Points, in no order, along strands that fork and pass close to each other.
Two points are linked if the straight distance between their rows is under 20.7. Some points are linked to none.
z_246: [ 25,  17,  11,  -5,  -7,  14,  16, -17,   5, -19,  -3, -18,  10,   6,  18,
  14,  15,   5,   4,   2,  -8]
z_872: [ 11,  -2,   3,   6,  -5,  -1, -11, -13,  15,  22,   7, -15,   2,   0, -15,
   8,  15,  -4,   4,  14, -21]
z_749: [-18, -11,   1,  -3,   4,  -3,  -4,  13, -13,   8,   0,  15,  -6,   0,  -3,
  -5, -11,  -5,   6,   0,  10]
z_349: [-20,  10,  -4, -18,  19,   1,  -5,  -1, -15,  -5,  -1,  16, -17, -10, -11,
   0, -10,   2, -18,   8,  15]
z_134: [ 22,  14,   7,  -4,  -3,  11,   4, -24,  14, -10,  -1, -18,   4,   0,   9,
  20,  14,  -1,   2,  11, -21]
z_389: [  9, -11,  -6,  10, -13,  -4,   9,  13,   7,   1,  -1,  -7,   8,   8,  14,
 -11,  -7,   2,  16, -11,  -6]
z_746: [ 19,   6,  -1,   2,  -3,   5,  -7, -18,  17,   9,   2, -18,   1,  -1,  -3,
  17,  12,   0,   2,  17, -29]
z_973: [ 27,  15,  10,  -6,  -6,  11,  10, -19,  13, -13,  -1, -20,   6,   4,  11,
  17,  13,   2,   5,   7, -17]
z_156: [  1,   2,  -7,  -4,  13,   2,  -7, -11,  -1,  -4,   1,   2,  -1,  -2,  -3,
   1,   0,   2,   0,   9,  -2]
z_445: [  8,   3,  -3,   6,   4,   5,  -6, -11,   7,   6,  -1,  -7,   1,  -1,  -1,
   7,   6,   2,   4,   8, -13]
z_210: [ 24,  15,   8,   2, -14,  12,  24,  -3,  -4, -28,  -4, -15,  15,  13,  22,
   4,  12,  12,   2,  -8,   6]
z_155: [ 2, -2, -5,  1,  7,  1, -8, -6,  3,  6, -1,  0, -2,  1, -3,  1,  1,  2,
  4,  9, -6]
z_325: [  0, -10,   4,   5,   1,  -4, -15,  -6,   8,  20,   3,  -1,  -1,   1, -19,
   0,   9,  -5,   4,  10,  -6]
z_132: [ 12,   5,  -1,   6,  -1,   6,  -7, -14,  11,   9,   2, -13,   0,   0,  -2,
  10,   8,   0,   3,  11, -21]
z_650: [-20,  -2,   9, -15,  18,  -4, -28, -12,   3,  15,   9,  15, -20, -12, -24,
   7,   0,   0, -26,  18,   7]
z_584: [-18,   4,  -9,  -9,   9,  -2,   4,  12, -21, -10,  -1,  21,  -6,  -3,   4,
  -7, -12,  -2,  -5,  -7,  15]
z_76: [ -2,  -1,   6,  -7,  12,  -4, -25, -20,   9,  20,  18,   4, -10,  -2, -27,
   9,  10,  -5, -17,  17, -10]
z_946: [ 22,  11,   8,   3,  -9,   6,  15,  -8,  10, -14,  -1, -18,  11,   6,  20,
   7,   5,   3,   9,  -9,  -7]
z_525: [ 15,  -3,   0,  10,  -9,   1,  -2,  -7,  17,  17,   4, -22,   8,   5,  -4,
   3,   6,  -3,  11,   5, -21]
z_57: [ -4,  -4,  -8,   7, -17,  -2,  22,  28,  -9, -18,  -8,   5,   8,  -3,  21,
  -9,  -9,   3,   7, -22,  12]
z_352: [-12,  -7,  -5,   1,  -3,  -3,   6,  23, -13,   3,  -5,  11,   0,   0,   7,
  -9,  -9,  -1,  10, -10,  11]
z_128: [  6, -11,   9,   9,  -7,  -9, -12,  -3,  18,  28,   7,  -9,   2,  -1, -23,
  -3,  10, -10,  10,   2, -11]
z_544: [ 17,  -5,   0,  12, -12,  -1,   2,  -2,  15,  13,   4, -21,  11,  11,   3,
  -3,   2,  -5,  15,  -2, -21]
z_26: [  0,  10,  -7,  -7,  17,   4,  -8, -16,   2,  -8,   2,   0,  -3,  -5,  -5,
   2,   3,   4, -10,  11,  -4]
z_204: [ 29,  20,  12,  -5, -13,  13,  23, -14,   3, -24,   0, -21,  14,  11,  19,
  11,  16,   7,   5,   3,  -5]
z_250: [  0,  16,  -7,  -9,  18,   8,  -4, -20,   1, -17,   1,  -2,  -4,  -6,  -2,
   6,   6,   4, -18,   8,  -1]
z_119: [-24, -10, -11,   5,  -1,  -8,  11,  33, -35, -16, -16,  34,  -1,  -1,  11,
 -18, -21,   4,  -1, -29,  35]
z_687: [ -8,  -5,  -9,  12, -16,  -4,  26,  33, -16, -18, -11,   9,  12,   1,  23,
 -11, -14,   3,   8, -29,  18]
z_241: [-29, -13,   0,   3,   6,  -9,  -4,  30, -30,   0,  -9,  29,  -3,  -1,   7,
 -20, -18,  -1,   0, -20,  29]
z_697: [-16,  -7,  -1,  -2,   2,  -3,   0,  17, -14,   5,  -5,  15,  -5,   0,   2,
  -7,  -9,  -2,   8,  -3,   9]
z_297: [-26,  -3,   8, -14,  19,  -4, -27,  -8,  -1,  11,   6,  18, -20, -13, -22,
   6,  -6,  -1, -25,  16,   9]
z_182: [ -8,  15,  -9, -14,  16,   9,   1, -17,  -6, -21,  -3,   3, -13,  -8,  -3,
   2,   1,   5, -23,   9,  11]
z_421: [ -6,  -5,  -9,   6, -11,  -3,  20,  26,  -8, -10,  -8,   4,   8,  -1,  18,
 -11, -11,   2,  11, -19,  10]
z_643: [-24,  -9,  -7,   4,   3,  -9,   4,  31, -32,  -8, -12,  31,  -2,  -1,   9,
 -20, -19,   1,   1, -23,  29]
z_205: [  1,  -7,  -1,   0,   7,  -3, -13,  -8,   4,  12,   3,   1,  -2,   2, -12,
   3,   3,   0,   2,  10,  -6]
z_145: [ 13,  -5,   4,  10,  -8,  -2,  -8,  -8,  17,  25,   6, -19,   6,   2, -14,
   3,  13,  -6,   8,   8, -19]
z_759: [-28,   6,   0, -14,  18,  -3,  -9,   4, -18,   2,   0,  18, -14, -10, -11,
  -3, -15,  -1, -17,   4,  18]
z_796: [ 10,  -4,  -1,   8, -15,  -2,  19,  15,   2, -18,  -5,  -6,  10,   2,  23,
  -9,  -6,   4,  12, -17,   4]
z_231: [  8,  -8,   4,  12,  -8,  -6,  -8,  -4,  16,  27,   6, -14,   3,   3, -18,
  -1,  10,  -7,  10,   5, -13]
z_335: [ -1,  19,  -6, -12,  15,  12,   1, -24,  -2, -23,  -2,  -2,  -6,  -6,   0,
   5,   7,   2, -25,   8,   5]
z_199: [ 28,  16,   9,   1, -16,  10,  26,  -5,   2, -24,   1, -21,  18,  13,  22,
   6,  12,   9,   8,  -6,  -3]
z_982: [-17, -13,   6,  -4,   5,  -7, -10,   6,  -7,  11,   2,  13,  -8,   0, -12,
  -3,  -8,  -8,   2,   5,   5]
z_686: [-27,  -4,   6, -13,  16,  -4, -19,  -1,  -5,  11,   6,  17, -15, -10, -20,
   2, -10,  -3, -20,  10,  10]
z_944: [-10,  -7,  -8,   2,  -8,  -2,  13,  26, -10,   0,  -5,   7,   2,  -1,  13,
 -10, -10,   1,  12, -13,  10]
z_535: [ 10,  -1,   2,   4,   1,   0, -17, -14,  11,  20,   8,  -8,   0,  -1, -17,
  10,  15,  -4,   0,  17, -20]
z_690: [-11, -16,   6,   2,   0,  -7, -10,   4,   1,  17,  -1,   7,  -7,   1, -16,
  -3,  -4,  -6,   6,   5,   2]
z_54: [  3, -16,  -5,   8, -14,  -6,   9,  18,   5,   6,   2,  -6,   8,   8,   9,
 -14,  -6,  -2,  18,  -8,  -3]
z_428: [-30,  -3,   5, -12,  16,  -4, -14,   3, -12,   7,   3,  18, -13,  -9, -15,
   1, -14,  -3, -18,   8,  14]
z_452: [-15,  -4,   9, -10,  15,  -6, -28, -14,   9,  17,  13,  11, -17,  -9, -27,
   5,   2,  -2, -23,  15,   4]
z_761: [-12,  -4, -10,  13, -11,  -3,  25,  34, -20, -18, -13,  14,   9,  -2,  19,
 -13, -14,   2,   6, -30,  25]
z_994: [ 23,  -2,  -1,  12, -15,   1,   7,  -4,  16,   5,   2, -21,  14,  13,  14,
   0,   2,  -5,  17,  -6, -22]
z_10: [  2, -13,   3,   8,  -6,  -5,  -4,   5,  11,  20,   3,  -9,   1,   4, -11,
  -8,   2,  -3,  12,   1,  -4]
z_71: [  6,  -5,  -5,   5, -11,  -2,  13,  15,   3,  -9,  -4,  -4,   7,   2,  19,
 -10,  -6,   3,  13, -13,   0]
z_821: [-17,  -6, -12,  11,  -6,  -5,  20,  36, -26, -16, -17,  22,   6,  -2,  17,
 -16, -15,   5,   3, -32,  32]
z_8: [ 24,   3,   2,   8, -12,   2,  10,  -6,  16,  -1,   3, -22,  13,  12,  16,
   6,   2,  -4,  15,  -7, -20]
z_931: [-14,  12,  -8, -18,  18,   5,  -2,  -7, -12, -12,  -3,  14, -17,  -9, -10,
  -1,  -5,   5, -20,   9,  14]
z_475: [-20,  -7, -12,  10,  -3,  -7,  17,  34, -31, -16, -18,  28,   2,  -2,  14,
 -17, -17,   4,   1, -31,  35]
z_581: [ 18,   8,   5,   4, -10,   6,  16,  -1,   7, -20,  -3, -13,  11,   6,  23,
  -1,   4,   5,   8, -12,   0]
z_943: [  1,   2,   2,  -6,   9,  -3, -24, -22,  10,  19,  19,   0,  -6,  -1, -24,
  11,  14,  -4, -14,  21, -15]
z_778: [-10,  -4,   8,  -8,  12,  -6, -28, -16,  10,  20,  16,   8, -14,  -5, -26,
   6,   6,  -2, -22,  16,  -1]
z_291: [ 15,   2,   5,   6, -14,   3,  20,   8,   1, -25,  -5,  -9,  10,   4,  24,
  -6,   1,   6,   5, -15,   8]
z_14: [ -4, -15,   9,   5,  -2,  -8, -13,  -2,   9,  21,   2,   3,  -6,   0, -18,
  -2,   3,  -8,   6,   7,  -2]
z_81: [  7,   2,   0,   0,   4,  -1, -19, -19,  10,  19,  13,  -6,  -2,   0, -20,
  12,  15,  -4,  -6,  21, -22]
z_882: [ 22,  10,   2,  -3,  -1,   8,  -3, -23,  17,  -2,   0, -18,   2,  -2,   2,
  21,  11,   0,   2,  13, -28]
z_207: [ 23,   7,   5,   5, -12,   4,  13,  -7,  14,  -7,   3, -21,  12,  10,  18,
   7,   4,   0,  12,  -9, -16]
z_760: [-10,  14,  -9, -17,  19,   8,   0, -12,  -8, -17,  -3,   9, -16,  -9,  -8,
   1,  -1,   5, -22,   9,  13]

A fork is a point with three links, a tip a point with one. Leave the first point through the second and follow the links. Name the first fork or tip that comes.
z_994, z_544: z_145
z_946, z_581: z_54
z_445, z_132: z_210
z_349, z_931: z_155
z_944, z_421: z_241

Name the points in between on the shortest way along the links from the first point to the second, in order.
z_81, z_128: z_535 z_872 z_145 z_231
z_210, z_132: z_199 z_204 z_246 z_973 z_134 z_882 z_746
z_155, z_14: z_205 z_325
z_821, z_643: z_475 z_119
z_944, z_205: z_352 z_697 z_749 z_982 z_690 z_14 z_325
z_231, z_207: z_145 z_525 z_544 z_994 z_8
